A landscape with many peaks, sampled at points; each row gives a point and its height.
A climber steps from a point to the highest of its 3 nearest points, and stops where none of them is higher. Distance is the straight distance between rows; heights are no part of it.
Tudod: [133  90 172 106 119 128  99 107 114 109 117  88 147 138 107 148 165 131
 128 135 123 129 160 140  82 124 152 105]  (h 5.9)
Pime: [139 100  93 146  99 157 173 126 173 115 175  67 149 158 126 118  97 104
 161 112 201 108  99 160 126 183 160 141]  (h 23.2)
bug: [188 162  89 168 163 154 158 160 189 150 158 143 158 114 143 103 103 137
 106 114 118 123 134 132 204 111 169 134]  (h 31.5)
Suk: [140 173 130 146 136 129 113 150 135 142 125 154 116 102 131 111 141 127
  93 143 105 143 129 124 157  85 132 150]  (h 44.6)
Lun: [168 114 122 115 122  99 140 131 130 148 132 163 107 134  80 111  86 153
 137 147 119 134 152 135 196 103 185  90]  (h 20.3)
dab: [ 69  89  72 115  74  92 138  86  78 157 125 145 110 106 142 102  90 157
 183  99 159 146  79  75  98 167  97 143]  (h 25.5)
kalud: [171 180 171 154 159 146 110 150 161 137 149  93 167 157 129 150 116 134
 121 140 113 120 134 149 181 105 154 141]  (h 50.3)
Sizi: [ 44  93  78  80 119  70 103 113  70 113  92 204 106  83 173  84 136 131
 127 207 117 131 140  94  91 123   6 102]  (h 18.7)
dol: [ 87 104 156  92 126 109 114 113  99 118 104 167 106 104 128 139 207 130
 115 139 110 131 139 104  70 121  60 116]  (h 13.9)
dodev: [187 128 130 139 139 133 162 125 148 154 149 143 108 145 102 118  57 141
 164 140 142 123 146 145 190 117 185 108]  (h 27.8)
dur: [ 79 115 128  72 125  80 109 135  77 105 103 178 105  56 148  81 151 143
 106 176 105 152 164 109  91  92  58  90]  (h 28.3)
bep: [ 91  88 109  66  97  58 143  98  45 127  96 137 123  92 127  99 123 144
 151 152 110 118  95 110  47 123 115  81]  (h 51.2)
mugit: [132 125 126 150 132 155 131 142 161 107 133  92 132 157 132 161 144 101
 142  84 148 123 125 153 121 143 127 159]  (h 34.7)
nupa: [116 153 105 121 139 123 106 142  87 126  94 192 119  70 125  85 146 152
 111 155 106 164 168  98 139  92 105 122]  (h 30.6)
loro: [148 151 128 111 146 133  98 142 123 154 105 180 116 105 105 108 108 154
 112 140  93 143 171 109 179  78 153 108]  (h 40.1)
maruf: [201 166 104 171 149 160 171 156 195 111 174  46 186 190 158 124 101 119
 125 127 153  90 125 177 190 138 163 131]  (h 36.5)
ludos: [178 138  80 169 123 188 186 115 202 106 181  38 203 191 156 109 111 105
 119 128 195  91 128 174 170 166 150 112]  (h 64.1)
zega: [100 103 117 123 112 135 138 113 107 102 132 145 116 136 139 146 157  87
 141  82 152 125 106 129  81 170  92 157]  (h 42.0)
noko: [157 167 155 135 147 136  96 158 146 140 129 152 120 106 107 110 144 138
 129 143 107 152 149 128 143  95 158 129]  (h 49.2)
Pusa: [139 143  67 143 163 129 123 136 132 170 130 225  95  82 112 100 101 154
 116 135 113 145 152  88 184  84 140 136]  (h 26.3)
Zal: [113 159 148 134 150 145  90 167 152 101 122 103 128 132 129 170 174  93
  96  92 113 114 119 140 110 131 108 169]  (h 45.2)
tura: [ 74 128 117 125 120 124 123 124  88 127 122 175 109 101 123 129 147 116
 129 122 118 139 124 123  94 141 112 115]  (h 20.1)
Kobem: [129 107 128 100  92  82 114 129  62 118 121 147 125 100 109 111 121 142
 152 168 117 144 134 129 113  88 131  91]  (h 18.6)
tego: [ 89  49 138  69  97  81 147  46  90 124 127 124  83 124 153 142 115 121
 176 117 151 113  81 100  31 162  94 137]  (h 36.7)
vuzep: [123 139  60 134 135 144 139 125 118 165 119 209 114  81 146  90  81 158
 115 132 135 138 111  84 187 136 146 125]  (h 26.1)
gupav: [112  77 177 105 111 119 121  94 103  93 132  75 111 157 124 164 151 121
 154 113 131 136 132 142  78 134 120 114]  (h 9.6)
gimek: [167 129 134 153 139 147 135 148 152 132 137 108 168 161 120 136 113 118
 147 116 149 119 133 131 142 130 149 151]  (h 23.1)
Ruv: [165 123 104 179 121 166 165 144 201 129 164  90 157 177 155 121 129 101
 109 112 162 109 112 190 163 157 157 145]  (h 35.6)
luvuf: [196 163 142 170 139 158 155 149 177 138 170  82 174 205 118 118  85 118
 147 137 141 117 144 163 188 131 161 124]  (h 27.3)
sab: [ 99 130 175 118 129 131 103 142 127 133 131 101 100 146 129 162 179 103
  97  82 125 110 119 133  82 138 107 144]  (h 49.4)
Sut: [168 158 157 135 129 154 131 142 146 123 142 105 161 155  92 154  95 131
 129 134 120 134 152 149 156 112 169 117]  (h 37.8)
far: [155 118  85 157  98 135 179 119 142 154 160 148 108 152 108 119  78 138
 153 111 154 129 118 140 172 147 156 122]  (h 10.5)
kesum: [184 215 189 155 163 135  86 189 191 131 125  58 145 147 150 148 117 142
  87 139 138 110 110 135 186  85 158 172]  (h 60.6)
vulu: [116  92 145 131 106 132 139  97 137 121 128  81 150 158 119 178 150 117
 150 107 130 122 118 137  87 158 152 153]  (h 13.7)
zani: [104  90 199 115 132 143 125 111 146  90 125  80 105 150 133 207 183  93
 132  92 117  98 119 140  52 140 121 156]  (h 41.8)
Buzi: [124 115 122  85 118  89 114 127  78 138 114 159 118  91 100  98 131 160
 107 162  94 150 163 118 124  99 151  72]  (h 9.7)
Vasuk: [113 134  71 141 122 135 130 115 115 163 113 193 115  90 118  95 124 135
 142 141 112 159 120  95 160 117 119 131]  (h 28.9)
derer: [178 197 127 175 167 172 147 157 177 133 150  94 178 152 154 141 130 135
  98 114 127 109 121 167 177 123 143 156]  (h 45.9)
lasag: [199 140  98 177 154 157 148 140 163 160 146 143 137 154 106 104  90 138
 141 108 149 109 146 132 197 107 170 112]  (h 33.7)
Zonu: [121 135 207  75 150 129  78 163 131 118 105  89 118 118 142 151 218 132
  97 108 110 109 151 121  93 110  79 117]  (h 55.7)
lezi: [178 121  58 140 109 160 188 137 146 159 142 138 121 138 119  76  70 140
 148 109 158 128 117 129 202 156 166 138]  (h 6.0)
dun: [112  93 114 132  68 134 163  90 111 123 126 100 128 137 103 125 108 115
 158  96 141 130 105 118 103 163 138 135]  (h 20.4)
Lunet: [ 95 120 125 101 123  87 119 127  57 117 106 161 102 104 117 103 161 129
 115 160 110 146 127 123  97 106 117 107]  (h 18.2)
rono: [136 127 103 113 100 124 135 114 105 129 135 149 125 141  83 119  83 140
 159 127 133 141 147 123 151 131 162 112]  (h 10.2)
nodot: [ 28  98 119 110 133  86 119  87  72 107  80 190  96  94 171 116 147 128
 151 146 118 119 100  99  68 146  13  98]  (h 18.4)
Luku: [142 108 139 120 108 117 133 102 102 112 140 104 140 157 101 140 123 128
 156 140 123 130 146 149 115 123 158  92]  (h 0.9)
kotiv: [ 51 116  91 120 123 112 107 119  77 122  97 206  96  76 166 120 139 137
 145 142 126 127 128 101  98 143  33 130]  (h 20.2)
gare: [167 147  73 157 159 156 156 131 186 138 152 148 168 129 153  98 116 120
  96 101 135 127 111 136 160 134 150 152]  (h 30.7)
Tezod: [105 102  75 153  94 121 178  97 143 158 139 136 127 137 127 108  82 127
 156 107 170 144 101 108 132 163 137 146]  (h 18.1)
bibek: [120 141 123 131 118 116 105 139 123 131 118 153 109 138 111 142 154 125
 119 119 114 165 135 125 121 122 135 124]  (h 32.5)
lumim: [115 140 161 136 146 138  95 155 114 114 107 112 132 133 125 158 171 117
 117 112 117 132 130 144 103 127 121 157]  (h 42.5)
bof: [ 64  76 131 103 118 109 114 102  94 108 113 172  93 124 151 150 131 121
 133 108 113 122  98  95  67 150  77 139]  (h 45.6)
defe: [120 147 112 127 132 128 103 122 113 140 112 186 101  73 110  98 116 133
 116 151 106 150 147  98 148  98 132  97]  (h 33.8)
Bovo: [207 191 178 164 160 157 124 163 208 128 166  51 179 169 149 153 108 107
 108 143 141 102 121 152 205 129 166 134]  (h 44.1)
Guf: [108  82 121  91  79  88 136  97  76 111 124 124 127 115  98 113 136 156
 145 159 111 131 140 136  86 123 135  75]  (h 32.6)
safis: [ 71 104  86  94  99  77 131 106  49 140 116 161 103 109 153  92  93 162
 168 145 129 137  78  83  86 143 113 112]  (h 37.7)
zeniv: [119 174 138 152 161 157 120 157 171 133 122 132 120 118 133 130 159 105
 109 113 127 135 148 145 127 120 130 158]  (h 42.8)
rusip: [138 108 120 101 121  80 135 127  86 134 123 148 122 117  94  99  91 153
 131 151 108 133 144 118 149 106 167  84]  (h 10.8)
nilop: [110 113 120 115  97 114 143 103  95 124 112 159 118 116 103 131 139 119
 150 144 121 157 121 117 102 140 133 123]  (h 17.4)
fik: [ 70 126  86 107 116  66 102  99  50 143  98 179  87  84 144 111 125 152
 131 167 120 136 119  86 113 143  87 110]  (h 25.3)
Pas: [132 107  54 144 115 134 170 114 125 164 149 186 116 107 112  82  84 140
 144 113 136 132 109  96 177 142 151 125]  (h 22.4)
nur: [113 149 167 112 138 111  99 151 106 131 109 140 115 104 115 117 160 124
 101 143  81 164 165 123 120  92 131 102]  (h 25.4)
tefan: [161 168 221 140 145 134 105 145 159 125 124  39 181 162 118 167 125 133
 132 146 122 118 135 146 166 106 149 140]  (h 54.3)
Tob: [162 121 115 146 122 150 154 101 143 127 143 111 145 170  95 140  85 134
 158 127 150 137 131 143 156 157 176 146]  (h 12.1)
vol: [136 140 216 127 142 149 101 144 145 105 134  54 173 153 101 194 148 133
 114 126 125 124 144 150 115 136 141 125]  (h 62.4)
Mub: [ 98 146 144 103 142  97  96 140 115 119  99 178 114  51 138  93 160 157
 106 162 119 167 183 116 119  79  99 109]  (h 29.2)
gadim: [127 119 236  80 137 115  83 116 132 107 128  44 142 144 131 188 185 122
 136 121 116  96 148 126  87  98 121 106]  (h 49.6)
des: [ 66  79 118  95 111  90 119  84  52 140 114 163 118 101 136 125 128 124
 154 148 119 137  97  95  64 162  75 104]  (h 58.5)
turi: [112 100  76 116  99 107 135 105  77 147 106 178  98 114 113  99  76 145
 158 127 140 157 104  88 127 145 136 108]  (h 20.5)
vaz: [165 153 139 158 153 141 132 143 155 147 129 137 122 151 107 122 106 132
 107 134 115 130 152 131 165 113 188 136]  (h 40.2)
Fesav: [ 99 130 117 129 124 134 120 110 106 125 105 159 110 108 124 111 134 123
 126 132 125 143 117 133 125 145 101 141]  (h 24.6)
Nitel: [123 149  77 170 120 163 131 149 163 125 127 125 147 150 142 139 166  92
 117  83 149 108 115 149 133 151 131 164]  (h 38.9)
Fote: [175 184 173 133 160 154  75 170 155 148 133 112 127 130 129 117 141 151
 109 144 109 143 162 122 177  89 150 131]  (h 57.2)
bami: [ 66  87 129  92 135 136 143 109 130 115 138 142  71 128 148 174 162  87
 133  72 105  97  80 134  60 156  54 169]  (h 35.9)
gopa: [152 126 142 178 133 170 162 144 180 108 156  16 179 184 149 146 119  96
 120 116 184 113 110 192 126 156 148 156]  (h 21.6)
luked: [102  93 104 131  89 126 140 104 109 135 112 154 120 126 136 116 125 126
 145  96 142 141  95 116 107 166 129 134]  (h 29.4)
foloz: [218 178 155 161 206 146 117 168 208 145 147 128 132 122 153 139  91 155
  93 149 115 112 149 118 206  65 170 136]  (h 30.5)
nar: [226 212 166 178 168 147 124 161 200 122 165  40 188 192 145 165  51 139
 114 160 150  74 114 172 202 117 136 120]  (h 42.3)
Kudo: [ 72 107 135 127 123 148 121 143 126 119 124 159 100 126 141 151 175  94
 114  97 118 130 124 121  93 163  73 172]  (h 36.4)
Rabag: [142 198 209 126 143 132  78 163 164 140 118  73 132 135 139 153 149 140
 101 129 128 117 137 132 153  95 144 143]  (h 65.1)
Vuvir: [ 77  63 135 105 113 109 124  79  96 109 112 139 108 129 137 158 169 129
 136 105 116 119  95 115  58 166  88 151]  (h 40.5)
Durer: [150 141 100 167 138 166 152 156 191 121 121  78 182 172 155 139 157 109
  92 111 147 103 116 163 155 147 147 165]  (h 42.6)
Tedoz: [ 83 130 172  66 128  99  97 143 110 105 100 122 108  77 110  92 201 137
  89 158 103 144 184 120  64  89  92  93]  (h 27.7)
Fezup: [111 103 106  88 103  64 136 102  42 109 120 168 113  73 124  83 122 150
 114 183  93 155 149 111  73 101  96  80]  (h 24.9)
Dif: [115  51 129 107 117 125 179  76 156 111 126  94  97 136 144 166 126  95
 142  69 170  85  92 136  53 172 106 155]  (h 50.9)
koreg: [128 130 142 148 150 168 119 137 153 109 126  96 132 137 134 166 167  94
 116  81 114 130 119 148 103 147 117 162]  (h 41.9)
bub: [132 130  93 146 139 150 127 162 139 139 128 167 121 107 134 120 148 115
 114 117 114 138 125 105 156 131 134 159]  (h 42.2)
sof: [175 157 169 169 149 176 139 146 180 114 187  38 186 191 140 180  64 120
 126 172 159  97 126 178 157 147 147 132]  (h 53.5)

Where does a climber stop that starts at each point below?
Buzi => des
vulu => sab
Pime => Rabag
rusip => Rabag
Mub => Rabag
Pas => Rabag

Call two points neighbours if one is among the 3 nearest of the other. Go from one point of each pair to the other, from neighbour to neighbour, staying as high as possible. Name the lowest point that can't be avoided.
Zonu / sof => Bovo
zega / des => Vuvir
sof / ludos => maruf
Zonu / Rabag => gadim
